Each row is a point on a landscape with many valleys, with its height.
A ball rolls from a point to whichever of its 2 nearest points has the largest drop for the distance, and stops where none of them is lower. Distance is the straight distance between rows; heights are no part of it.
goger height 487: [ 14  18  -2   6  27  17   1  -8  -2   8  10  -7  -5  10 -12  -3  11 -10
  12 -15  17   7 -23  -1 -37  28  -8 -23  -1   0]
Febi height 284: [-10   3  -5   7   5  -1 -19  14  -7  -7   7  -9   7   6   5  15   0  13
   4  13  -4  -7   4  -8  13   6 -14 -10   5  19]
Voze height 719: [  5 -16 -12   6 -24  12   0  26 -13 -12   6   4  12  -3 -10   6  -8 -17
 -12  -3   1 -14  21  -7   1 -24 -10  -5  -2 -13]
zumu height 533: [ 20   1  14 -16  15  13  22  -5 -11  32  -6  -5  -4   0  -8 -16  25 -14
 -21  -3  20 -26   3 -38 -10   0 -15  18  41   1]
Tuvet height 447: [-18  12  24  29  -3  -7  -4 -10   6  -5  17   9   9  17  17  13  12  29
  14 -23 -19   2 -19  23  14  20   9  -4  15   7]
poki height 825: [ -8   2  -4  -5  16   6   2 -16  11   4  17   3  26  20  -2 -19  33  -5
  13 -31 -17  -3 -37 -14 -23   7  27  -4   3  36]
Gug height 361: [-11  13 -33   5   3   7 -21  14  10   2   4 -21  32   7  -1   7   3  22
   6  16 -12   2  -2 -13  29   8  -7 -12  14  37]
lizas height 657: [  2  -5  24 -14  10 -12 -19   2 -14   9 -10   8 -33   4  23  -3  13   4
  -8  18  10  -1   3 -32 -11  -6 -20  16   7  18]
tuz height 526: [ 26  16  11  39  12  29 -23 -14  -9  26  -3  -7  20  26   6  -2  -2  16
   1 -19   9  10 -15  -6   6  11 -18 -22  47  17]
datip height 673: [ 14   4  14   6 -11   2   2 -16 -12   8 -11   6 -46   1  14  22  -5   4
 -29   0   9 -10   9  15   5 -12 -22   2  20 -30]
likip height 591: [  1  26 -33  23 -20 -17 -12   7   9  11 -14 -17  -7  -9   5   7 -10  30
 -20  22   1  27   3 -13  18 -12  11 -24   5  -9]
Gudel height 802: [-12  -8   6 -11  29 -13  -3  -9  26   3  17 -10  12   4   1 -10  22   8
  19 -20 -30  -6 -29  -6  -6  17  15   4 -10  33]
misu height 733: [ -8 -22   6 -19  -4 -16  42  -6  20  -3   7  21  11  -9  -1  -1 -10 -13
   2 -11 -28 -21  19  19   7  16  15  22 -44 -25]
perif height 570: [ -9  15  -1   8  29  -4 -12   2  23  -8  -9 -20  19   3 -23   5 -12  41
  11   1 -20  19 -21   5  28  21   0  -7   1  24]
fakon height 513: [ 11   9 -17   2  18  15  12  -7   0   0  14  -8 -16  -5  -2   9  -3  -6
   2 -14   5  -1 -19  19 -21  19  -8 -26 -10 -22]
zudok height 393: [  2   2  -4   6  -3  14 -35  15 -10  -4  -6  -5  -5   3   1  -2  -7   7
   4  11   7  15  -3 -39  22 -30 -14   3  20  10]
gir height 49: [  2   7 -10  11   6  -8  -7 -10   0  17  11  10 -22   9  13  11  18   6
   3  -4  -8  -7 -21   5 -20  10  -2 -16   6   4]
Sanu height 378: [ -2   2  10  13  -9  25   2   9 -13 -16  15   0  31  15 -21  19   3  -9
   2  -4   4 -17  14 -10   7   6  -3 -11  -4   8]
teso height 745: [ 13   4   5  -4  -4   3  16 -17  -9  46 -10   7 -21   3  20  -5  22  -2
  -3 -13  -2  -7 -23  -9  -3 -27 -10   9  39   1]
dul height 259: [ 17  -2  -7  11  13  21   6 -14 -11  34   6   8  -2  14   3   7  11  -6
 -12 -10  -6 -15   2 -10 -14  23 -24 -24  20   4]
ror height 443: [  4  10  -4 -15  38 -15   6  -5  16 -19  -7  -9 -17 -21  -8  -6 -31  -1
   8  11  16  26  14  25   6  39   7   9 -30 -25]
lazev height 688: [  4  -7   9   3 -15  -3   1  -5 -15   9 -10   3 -33  -5  27  10   7   4
 -21   8  -1  -9  10 -12  19 -20 -11  18  21 -14]
kiba height 377: [  2 -17  20 -15  35 -16   3 -20  24   4   7  10 -15 -11  10  -1 -13   3
  16  -4 -15   4   8  20  16  46   0  15 -38  -5]
nur height 758: [ -2 -23  -9  -4  -4 -10   6  31  18 -18  17  -3  49   3 -29 -14  -2 -18
   2 -10  -3 -34  13  -4   6  -6  14   6 -32   6]
ninas height 770: [-10  12  20  -6  14  14  37 -15  -1 -15  13  26  26  21   0  -4  14  13
   6 -41  -8  -5  -5  22 -13  35  18  13 -24  -3]
rupak height 810: [  4 -19 -20 -12 -41   4  25  -3 -32   8 -28   8  -2 -11  19   3   3 -15
  -8 -26  -8   9 -27   1  -6 -43  21  -3  14  -7]
Nuko height 736: [-24   8  21   5 -27 -16  -4 -12 -21 -11   2  15 -26  -2  25  16   0  -8
  -2  18   9   1  29  15  -7   5   7  14   2 -10]
Zomut height 610: [-11  22 -24  15 -11 -23 -12   6  17  -5 -11 -24  -3 -11  -6   2 -22  18
  -7  26   1  28  -1   2   9  -4  24 -17  -9  -8]
pep height 154: [ 21   7 -16  17  10   9  -6 -14   1  25   1  -5 -10   5  -3   8  -4  -1
   3 -16  -1   2 -32   2  -9  -8  -9 -23  30  -4]
Noka height 514: [  8  14 -12  -1   3  17   8  -5  -2 -18   6  -9 -30 -10  -5  12 -10 -10
 -11   7  12   4  -1  37 -19   8 -18 -21 -11 -33]
dig height 648: [  7   7 -26 -10   0  -8  -2  31   9 -16   0 -10  -3  -9 -21 -25 -22 -16
 -13  24  17  12  12  -3 -27 -12  -8 -12 -25  -4]
Vora height 746: [  3 -13   9 -12  11   1  36  -9  12  -8  13  18  14  -4 -24   7 -16 -11
   5 -13 -10 -20   7  20   7  17  11  15 -43 -28]
rima height 794: [ 11   8 -18 -16   0  19  24 -15 -16  14   3  22 -13   9   7   0  22 -15
 -14  -8   2  -6 -11   9 -40  -4  -1   0  -5 -18]
Ran height 545: [ 20  -7  -8 -11  49   3   4  -5  27  -3  10  -8  13  -6 -20 -10   0  -5
  15 -33  -7   0 -28  -7  -3  29   8  -9 -31   0]
Riguk height 690: [-18   6  27  -3  14 -29 -20 -12   6  -7  11  -6 -16   8  29   8  17  27
  20  13   0   2   0  21  -4  36  -5   1   4  30]
raz height 579: [ 28  11  10  12   9  29   1 -20 -15  30  -1  12 -10  17  -2 -14  16  -7
 -10 -27  14   5 -25 -17 -30   0  -1   2  35   4]
resi height 456: [ 34  15 -10  -3  27  27 -11  -5   0   6  -7 -13 -13   9 -21  -6  -5  -8
  -5   2  23  28 -21  -7 -36   5 -15 -23  18  -7]
Pabi height 531: [ 23  10 -26   4  -5  19  -1  26   5  24 -14  -2  20  -2 -27  -8  -3   4
 -42  21   9   7  20 -30  14  -5 -28  -1  16   3]
Nov height 483: [ -6  19  27  39 -12  13  -8  -5  -7  -7  10  15  21  21  10  21  14  21
   2 -29  -8   1 -19  18  10  15   1 -11  21  -1]
Komun height 490: [ -9  14 -16  -9  19 -15   4  24   1 -11 -14   3   8   1 -11   3  -5  16
  -4  31  11  -7  25  11  -1  31 -26 -10 -28  11]
pofet height 551: [  5   6 -16  28 -21   1 -16  -2  -6  12 -13 -20 -13   3  15  23 -14  23
  -2  -2  -2  13  -9  -8  43 -31  -2 -11  38  -8]
Pima height 494: [-43 -11  25   1 -34 -15   1 -15  -6 -20   3   5  14   4  13   0   7   1
  26 -15 -20  20   1  16  24 -14  33  27  10   0]
Seruf height 601: [ 13   7   6  -4  20   5 -14 -13  -9  24   6   7 -22  17   5 -10  18  -6
   3  -2  17  11 -31 -19 -39  -3  -8  -6  22  15]
Saz height 643: [ 17  -8 -11  10 -33 -10   6   0  -7  13 -23 -20 -32 -25  28  12 -14   9
 -16  -5   1  -7  12   3  20 -36   4  -8  20 -29]
Kib height 511: [  1   2  11  35 -20  17 -12 -12 -17   4   8  13   5  14   9  23  12  19
   3 -27   0   8 -18   6  25  -8  -7  -3  36  -4]
Neriz height 569: [  8  15 -34  14 -21   9  -2  28   6  -5  -6 -10  10 -15 -19   1 -21   3
 -24  19   4  15   8   7   3 -20  -2 -12  -5 -16]
bav height 510: [ 24  13 -10   8   5  37  -2   8 -13  16 -18  -6  25  20 -36   7  -7   0
 -23   7  17   8  20 -31   8   8 -23  -6  19   4]
pimar height 681: [ -2  -9   3   3 -37   4  15 -21 -15  -7  -6   9 -33 -15  12  22   0 -13
 -16   4   3  -2   6  38 -16 -16  12 -10  -4 -38]
poter height 394: [-29  10  46   9  -5 -11  -4 -16   6 -13  10  13  18  14  24  -7  21  30
  14 -21 -23  12 -11  32  15  17  16  20   3  13]
vimoz height 625: [  6  15 -28 -11   8 -21  16  30  21 -17   4   0  13 -13 -25 -19 -26  -5
 -13  23  14   8  13  10  -7  12  -2   2 -44 -11]
Lepiz height 518: [ 13   2 -17  -8  43  10  14  -3   9   1  14  -9  13  -3 -25  -6   5 -19
  16 -20   4 -14 -22 -11 -23  29   1 -17 -20   5]
mozug height 552: [ 11  18 -25   8 -13  13  -7  20   1   0 -11  -1  12   0 -23   8  -9  12
 -35  24  12  15  10  -4   6  -5 -19 -11   2  -8]
sesak height 409: [-30  -5  39   5  -4 -12 -33   7 -11 -29   6   3   0   2 -12   1  -5 -14
  23  31  19  14  12  -8   0   5  -1  13   0  14]
simi height 260: [  4 -18  -6   1 -25   4  -6   7  -8   5   5   0  -8  -8  41 -13  26   8
   4   5  -1 -15   9 -43  25 -20 -26  19  20  15]
Kerim height 442: [-32   1  42   4  -5 -10   2 -23   5 -16   6  13  23  10  10 -15   6  11
  20 -26 -21  21 -20  25   9  -2  27  26   1  13]
bafe height 658: [ 35 -14   1 -15 -17  26  15 -20  -3   2 -15   4 -46 -19   1  -4   9 -12
  -9 -10  12   9 -35  28 -15 -36  11 -15  19 -27]
lep height 417: [ 10  13   5  -5  24  12 -30   5  -7  -7 -13 -10 -13  12 -27  -4 -14  -4
  -5  18  21  28  -9 -14 -24  -1 -16 -11   3   7]
veku height 832: [  0 -27   7  -4 -47  -5   5  14 -23 -12  -1  17 -13 -14  12  -6  -1 -27
 -14   8  14   3  27  -6   5 -31   1  29   0 -17]
Sepi height 535: [-10  -8   3 -14   9 -19  -3  34   9 -22  -4   6  24   6 -12 -13 -12  -1
   1  29  16 -18  34   9   0  27 -19  10 -35  13]
Vesur height 727: [-10  -1  22   4  14 -18 -17  -6  17   0  16  -8   9  15  27   3  28  40
  21  -6 -12   1 -21  15  -6  37  -5   2  13  41]
zet height 604: [  3   4 -10 -15  29  -8  12  15  18 -18 -10   1  22  -8 -32 -15 -27   1
  -4  18  11   1   7   7   7  20   5   8 -42 -10]
pudaz height 618: [  9 -18  -9 -11  26   0  -4  -9  32   2  -5   6  22  -9 -22  -6 -36  -3
   3  -9 -32   7   5   5  23   9  10   7 -51  -9]
zef height 191: [-10   4  -8   2  16 -23 -25   9   4   5   5 -16  -6   5   9   3   2  11
  12  17  -1  -3  -2 -13  -9   5  -2 -13   7  30]
tasud height 852: [  9  -6 -29   2   0   8  10 -19  -6  51   5   7  11  11  15 -12  23 -10
   5 -16 -10 -13 -29 -20  -9 -18  12 -11  18  26]
vibi height 780: [-19 -20 -15 -18 -21  -2  13  17  -3 -10  20  23  32  13   9 -10  30 -18
   6  -1  -5 -25  13 -13  -4 -10  11  12 -16  16]
lisad height 573: [ -2  -1  -2 -13  22 -10   0  28  15 -28 -16   1  35   4 -38 -18 -19  -3
   2  29  23  -7  17   1   1  30 -14  14 -40   9]
Teda height 669: [ 18   3 -34 -11  14   2  -8  24   9   9   5  -7  -7 -12 -15 -17  -8 -16
  -9  13  13  -1  -4 -18 -38 -15 -13 -19 -15  -4]
Rugem height 692: [-12  -8  -9   0 -43  -1  26 -12 -29  -3 -10  19 -16  -5  25  12   0 -11
  -9  -7  -7   0   6  32  -7 -23  17   7   2 -26]
tamem height 715: [-21 -14 -15 -17 -25 -18  49  -1   0  -4   6  15  11 -12  10  -3   4 -15
  -3  -5 -22 -21  16  31  -7  -1  21   7 -23 -17]
Biva height 670: [  8 -11   4   1 -31  23   8 -24 -13 -11 -11   8 -41 -15   4   5   5 -11
  -8  -2   8  13 -15  43 -17 -23  15  -9   5 -38]
boren height 480: [  9  10  30   0  17   4  -9  -3  -8  11 -14  -7 -19   7   2   1  11   9
 -14   9  19  -9  -2 -28  19  -8 -28  16  53   6]
debi height 778: [  6 -23 -12 -12   3 -15  20  24  25 -11  15   3  26  -8 -27 -24 -20 -22
   0 -12  -2 -28  14   7  -5  -4  12   9 -40  -9]
beseg height 631: [ -1  26 -30   5  10 -15   5   6  26  -6 -10 -23   5 -18 -16  -4 -18  18
  -5  18  -7  24 -11  10   9  18  18 -11 -18  -7]
daf height 793: [-10 -19  -1  -9 -18 -17  11  27  -4 -17  22  20  22  10  -1 -15   9 -29
  -2  12   5 -22  20 -13 -15  -1   1  16 -30  11]
Kota height 711: [-11  -3  -8 -11 -19  10  17   3 -22   7   5  32   0  11  32  11  27  -3
 -22   6  -9 -17  17 -10   2  -2 -16   9   4   6]
dokef height 589: [ 11  10 -21   5 -19  33   1   6  -3  -6  -9  -8  -3 -13 -26  14 -21   0
 -21   5   4   3  -1  23   0 -29   1 -25   2 -31]
Pibo height 841: [  3   2 -23  11   4  10   4 -18  -3  30  10   5   8  12  -1  -7  25  -6
  15 -29 -18  -4 -32 -13 -24  -3  16 -20  14  17]
med height 605: [-30 -11  39 -12   5 -20 -14 -15  14  -9   6  -6   8  -4  13  -2   1  16
  19   8 -21   2  16  12  24  18  16  23 -16  16]
noku height 559: [ 45  11  25  36  10  29  -4 -24  -5  38  -8   2  -2  18  -6  -1   2   8
 -10 -33   7   8 -18  -9  -3  -1  -8  -5  50  -4]
Soled height 702: [  3  -6   0  13 -26   6  -7   6 -22  -2  -4   0 -10  -8  10  18  -5   3
 -12   5  -1  -6  17 -11  20 -29 -13   7  16 -12]
vupi height 455: [  2  10 -31 -13  33 -15   5  17  16   0 -16  -8  12  -6  -9  -4   2  24
   6  24   2  -5  13   9  -1  47 -19 -14 -26  15]
gelam height 608: [ 23   4 -19   4 -13  26   8   2  -5  13 -21 -14 -10 -20  -9  12 -16   9
 -32  -1   2  -8   2   9  19 -33 -11 -13  30 -35]
kal height 808: [-11 -12  16 -15 -11  -9  -1  16 -13 -24   8  19  12  13 -15 -11   4 -36
   9  21  18 -10  16  -6 -26  -8   1  16 -27   6]
kadeg height 822: [  4 -15   9 -13 -20   6   5  10 -24 -12   5  23  -3   1  -7  -4   7 -30
  -8  10  11  -4  13 -11 -24 -33   9  19 -12  -9]
Pavu height 801: [  2  -9 -28 -26 -18  10  27 -10 -23  13 -10  18  -5  -3  15  -6   7  -9
 -13 -16   1  -2 -18  11 -39 -35  15  -1   1 -13]
geka height 517: [-23   1  11  23 -17   4 -33  10 -13 -28  -1 -14   8   2 -11  18 -17  -1
  14   8   2  26  -1  -1  25 -25   7   1  13   1]
duvam height 311: [-13   7   5   0  16 -13 -45  19  -2 -16  -7 -15  -6   5  -1  -4  -5   3
  14  33  14  23  -6 -23 -14 -11   0  -4   4  31]
suvo height 489: [ 26   9  11   9  11  38 -10  -8 -17  18 -13  -8   5  16 -22   1  -2  -5
 -16 -12  12   1   8 -35   5  -4 -16  -7  32   4]
zoti height 482: [ -1   7  28  16  -6  28 -26   3 -16 -23  -2  -5   3   3 -32  12 -18  -7
   2   8  17  25   1 -12   0 -20   2  -1  12  -5]
gunuf height 739: [-22 -20 -11   3 -18 -25   4  13  20  -7  21 -13  22  -8  17  -3  10  12
  14  -2 -36 -24  22   1  34  -2  17   1  -7   6]
Bafi height 372: [ -4  19  -7   2  17  -7 -31  20  -1 -15 -21 -14  -6   6 -20  -6  -8   7
   4  32  12  29  -4 -12  -7   9  -6  -7  -4  18]
lek height 277: [-19  -7  14  -7   6 -21  -4   7   5 -23   6  -8 -12 -13 -14 -12 -16 -24
  26  17   8  11  -2   4 -22  -3  23  12 -14  -1]
nolif height 571: [ 13  24 -33  19 -21   0 -11   5   3  19 -26 -19 -11  -6   3   8 -17  25
 -13   7   3  24 -12 -11  33 -35   3 -11  32 -11]
raba height 492: [ 13  17   1 -15  17  14  -2  -3   0 -25   3 -16 -27 -17 -12  -1 -10 -23
  -1  16  31  21   1  37 -19  14  -4  -9 -24 -31]
kar height 414: [  9  -9   7 -19  41 -14 -10 -18  23   1  -4   3 -14 -16  -4  -5 -29   2
  11  -5  -5  23  10  23  12  37   4  13 -34 -23]
piral height 214: [ 24   4 -13   8  14  21  -1 -15  -5  41   1  -4 -14   6   6   9   3   1
 -12  -9   2 -12 -12  -8  -5  -2 -26 -22  29  -6]
voda height 343: [-21   0  17   2  -6 -24 -31  15   1 -26  -6 -14   0 -13 -14  -9 -25 -21
  28  29  19  17  16 -11 -13 -13  24  13  -6  10]
Dimon height 752: [-20   8  24   1 -22 -15  -6  -2  -2 -24  -1   2 -19 -11   0   7 -21 -26
   4  28  22  -3  43  21 -11   7  -2   8 -12 -23]
Fel height 509: [ -9  -2  -2  -4  20  10  -5  11  24 -10   0 -20  48   3 -24   3  -6  30
   4  -2 -24  -5  -2  -3  40  21  -1   4 -14  31]
Napi height 682: [ -9 -13  10  -9   3 -31   8 -17  33   9   0  -5   5 -15  14  -5 -18   6
  17  -9 -36  -6  16   8  21  10  21  12 -39  -7]
Dusi height 779: [ -7  20  17   0   6  17  26 -21  -8 -16  12  24  16  22   7  -7  11   8
   9 -40   2   8 -20  17 -36  19  16   2  -7  -8]
gadi height 464: [-25  -5  41   4   5  -6 -11   2  -3 -27   9   3  14   5 -20   6  -7  -2
  18  16   8   4  17   9  12  25   0  15 -10  14]
kerif height 769: [-24   3  25  -6   1 -39  -2   1  11 -19  -5   2 -12 -13   5  -5 -25 -18
  10  29  25  -3  43   9  -7  23  -5   4 -24 -11]
duf height 507: [-28   0  44  15  -2   3 -10  -2  -7 -25  14   0  12  10 -10   9   5   4
  18  -7  -2  11  -3  11  11  12   9   7   0  16]
zano height 493: [ 11  19 -44 -11  33 -19   6  15  11   7  -4 -13  -9  -9   3  -8  -3  -2
   0  17   6   3   5   3 -21  37 -19 -22 -25   0]
komif height 735: [ -1 -17 -26  10 -17   8   2  36   1 -11  20  -1  38   1 -14  -1  -7 -19
  -2  -8   1 -23  15 -17  16 -15   0  -8 -10   2]
zoren height 755: [  6   4  -4  -2 -19  14  25 -22 -21  29  -9  19 -14  14  21   4  21   7
 -16 -25  -1  -5 -15   3   2 -25  -5   4  31  -5]
fil height 701: [ 24   6 -26 -12  16 -13   5  -3   1  24   1   2 -43 -13  30  -4   3 -12
 -11  10   4 -10   1  -3 -35   1 -19 -18   0 -11]
mozi height 444: [ -4  -4  -9 -14  22   5  -2  16  17  -7   2  -9  39  11 -26  -4   4   9
   6  -1 -10 -23   6 -10   5  24  -3 -10 -23  26]
tib height 866: [ 16 -13 -27  -2  -3  11   6   5  -3  46  -1  -1  10  -7   9 -20  24 -19
  -6  -8  -7 -19 -13 -42  -1 -27  -5   5  29  19]
tal height 762: [-14   3  -2   6 -29   8  20 -19 -32  12  -6  24  -7  20  37  16  15  15
 -13 -20  -5  -3   3  14  15 -24  -3  16  20  -8]
gilaz height 626: [ 29 -13 -22   6 -26  10   4  11  -5  20 -19 -17 -20 -34   8   4 -15  -7
 -19 -11   1  -4  -9   1   9 -39  -1 -16  22 -26]
Putut height 310: [ -4 -19 -10  -6 -33   8  13   8 -20   1   3  16  -1  -8  38  -4  24  -2
  -7  -8  -3 -12  16 -31  20 -26  -6  20   9   5]
zaguk height 515: [ 23  -7  12  -9   6  31   8   1 -14  16  -3  13   1  17 -14   4  19 -13
 -19  -4  14 -15  20 -35  -8  10 -20   9  18   7]
Gadut height 529: [  5  -2  -1  34 -19  16 -13 -11 -15   5   0   0  -7   3   8  22 -10  17
  11 -21  -1  15 -18   3  35 -29   0  -8  36  -6]
fulel height 716: [ 35   4  -9 -18  18  -8   6  -6   3  32 -12  -9 -44 -16  14 -12   4 -10
 -21   3  11 -13  -7 -10 -18 -13 -14   1  25 -19]
Mef height 723: [-23  -4  11  -4 -24  -7   6  -3 -30  -8  11  22  -8   9  24  12  15  -5
  -4  16   4  -7  22  -4  -1  -7  -4  14   0   1]
Babos height 699: [  7  -3   1 -12 -10  -1  12  -2 -13  20  -6  14 -29  -4  30   4  23   0
 -28   3  -4 -24  11 -13   0 -13 -19  16  13 -10]
refil height 761: [-20 -19  -8  -6 -16  -9  18  15   7  -8  28   6  32   4  10   5  14  -2
   2  -5 -32 -32  19   0  17   5   6   2 -17   9]
Buk height 306: [  8  -2 -14   0   5  18  14  -5  -1  17  16  12  13  20   3   7  30  -4
   4 -10 -11 -25  -2  -9 -15  25  -6 -16  -1  19]
rore height 346: [  0  -2   9  12  -9  31   8   0  -8  -4  14  11  21  25 -15  10  20  -8
   4 -23   0 -16   3 -19  -2  16   4  -8   2  20]
tolil height 380: [ -5  -5   7  -6  33  -3   2   5   9 -14   6  -7  15   0 -18   4  -2  12
  13  -1  -4 -11  -2   8   3  35  -4  -2 -18  14]
Vore height 767: [-18  -9  25  -2  10 -21 -17 -14  29   3  10 -24   6   4  21  -2  24  29
  19 -15 -33  -1 -17   7  11  18  10  13  -3  38]
pef height 463: [-16   3  28   9   3 -14 -30   1 -14 -13   2   0 -24   7   3   6  -4  -4
   9  20  14  15   1  -2 -18  -3  -1   2   2  12]
Dip height 660: [ 21  -1   5  12 -26  -6  -1 -26  -7   3 -24  -8 -54 -14  17  25  -9  12
 -23  -6   5  -1   3  26  12 -27   2 -12  22 -35]
meriv height 140: [-12   0   3  -4   1  -1   4  -4  -5  -3  15   6  -8   8  -1   0  12  -8
  12  -2  -3  -1 -19  -3 -25   1   7  -3  -4  10]
sev height 436: [  5   6  12  10   8   0 -31  -2 -14  11 -11  -8 -24   7   7   6 -10  15
  -1   4  12  13 -13 -20  18 -25 -17   3  34   5]
ligi height 481: [  4  19   2  33  11  15 -30  -1   8   2   4 -12  23  28  -7   3  -2  29
  14 -17   3   9 -22   0  12  10  -8 -23  35  23]
deto height 647: [ -5 -10   2  -8   9  -9   7   1  31  -8  -4  -2  22 -16 -15  -1 -39   6
   5  -1 -24  -1  24  15  34   4  14   9 -37 -20]
sufo height 710: [-14 -14  -4  -2   3 -34   4   3  33  13   7 -19  15 -20  22  -2  -3   8
   6  -4 -37 -21  23   4  22   6  20  -4 -32   3]
rog height 628: [ -9   3   9 -10   9  -7 -15 -13 -20  13  -6  19 -36  20  33  -7  20   9
   2   8   8  12 -18  -8 -31  -9  -4   4  13  23]
lafam height 787: [ -2   7   0   1 -13  26  24 -18 -17  -4   7  17   2  15   4   2  12   0
  -4 -28   3   5 -22  21 -29   0  16  -9   3 -17]
puno height 457: [ 14  14  21   3   7  29 -25   7 -16  -9 -12  -8  -2   9 -36   2 -13   1
 -18  12  23  27  -3 -22  -1 -23  -5   5  22  -4]
nosa height 558: [-35 -11  29 -19 -23 -26   8  -7  21  -8   1   9  16 -13  10  -2  -1  -8
  26   5 -19  -7  31  10  18   6  22  32 -16  -3]
rut height 790: [-15   0   7 -14   9 -32   3   8  26 -19  -1  -7   3 -18   1 -13 -28  -9
  12  15   2 -11  30   9  -5  12   7   6 -31  -6]
vit height 654: [-32   0  45   1  16 -36 -20 -15  13 -16   2 -17  -6  -3  23   0  -2  25
  26  17   0   4  11  11   6  32   7   5  -1  28]
Zuk height 320: [ -5  -7  17  -8  34  -8  13 -10  17  -5   7  -3   0   1   4  -1   4  14
  10 -11 -17 -11  -5  17   0  38   1   2 -27   3]
buzo height 703: [-20  -4 -16  -6 -32  -3  31  -2 -20  -4   2  19   8  -3  14  15  10  -8
  -7  -8 -15 -13   7  21  -3 -15  17   2  -7 -15]
sorav height 644: [ 32 -15 -18  -2 -25  16   5  -5  -1   9 -13  -7 -31 -26   3   7 -12  -9
  -6  -8   6   4 -31  17 -13 -36  16 -30  10 -29]
soka height 334: [  6 -18  -3   8 -11  10 -19  13  -8   0   1  -3   5  -6  10 -19  10  -4
   6   8   5  -3   6 -56  23 -34 -22  15  20  20]
Lugu height 527: [-43 -15  23  -2 -40 -24   8  -3   3 -14   5   0  11  -9  15   6   2  -9
  24   1 -16   6  29   2  29  -4  27  17   0  -3]
rupok height 468: [  7  28  -9 -10  18  -7   3   3   6 -27 -13  -8 -14 -22 -18  -5 -24 -13
  -8  33  32  26  10  34  -7  37 -11   4 -42 -26]
Ladan height 512: [ 16   2  17 -16   8   1  15   1  -4  13  -9 -12 -24  -9  -2 -13  20  -5
 -18   3  19 -21   3 -27   7 -13 -22  23  48  -2]
geb height 584: [ 18 -23  -7 -16  39  -2   2 -11  33   9   8  -3  21  -4 -13  -8 -11   6
   6 -17 -33  -7  -9  -6  15  18   6   6 -45   7]
Tud height 731: [ 29   5  -6  -7   6  -6  18 -11   1  54 -10 -15 -28 -11  19 -12  14  -5
  -8  -9   0 -21 -12 -11   0 -27 -12   2  41  -4]
mosez height 821: [-15 -21 -22  -8 -39  -6   8  -4 -29   1 -15   7  12   1  34  -2  11  -9
  10 -15 -14  10 -20  -8  10 -38  24   8  20  11]
sovo height 216: [ -6  -7   5  -7  -3  -5   1  -2  -7 -14  12   0 -18  -9 -16  -5   0 -28
  16   9   8  11 -15  10 -36 -11  19   0 -14  -6]
kolu height 546: [-27   3  36  28 -16  -1 -29   0 -14 -35  11  -7   4  11 -13  14  -9   7
  28  -4   1  27  -5   9  26  -8  11   5  18   7]
ruboz height 430: [ -5  13 -16  20  16  11 -35  -2   6  12   6 -17  24  12  -3   3   0  22
  10   2  -7  14 -24 -10  15   5 -10 -18  29  35]
toli height 613: [ -5  15 -18  11  14  -7   2  18  28 -10 -14  -8  20 -10 -34  -1 -11  23
  -4  19  -8  22 -10  -5  20  19   9  -1 -19   7]
pakod height 759: [  5 -11  22 -18  18   7  34 -19  13  -7   5  25  21  16 -15  -7   5  -4
   3 -30 -14 -15   4  12   0  29  13  23 -43  -9]
Kape height 796: [ -2 -17  -6  -9  -8 -28  15  20  18 -13  10   0   2 -23  -8 -18 -17 -21
   7   5   1 -19  21  13  -6   4  10   5 -34 -13]
faf height 687: [ 17   5 -36 -12  22  -8 -12  12   8  12   1  -5 -22  -7  14  -9  -2 -15
  -4  15   6   0   1 -11 -32   6 -18 -22  -2  -9]

For each start below, name the point where the ball stops.
vimoz: vupi
toli: Zuk
Vora: suvo
Saz: suvo
Vore: poter
Noka: Zuk
likip: poter
zumu: simi
zoren: vupi
Kape: lazev
rupak: suvo
Seruf: zef

Call two points neighbours if one is among the 2 nearest of the other. Go from one point of each pair to the other, from neighbour to neighbour, staying as low as possible. Name the highest point that can't be avoided.
goger and poter: beseg
Zuk and sesak: Noka
suvo and simi: zumu
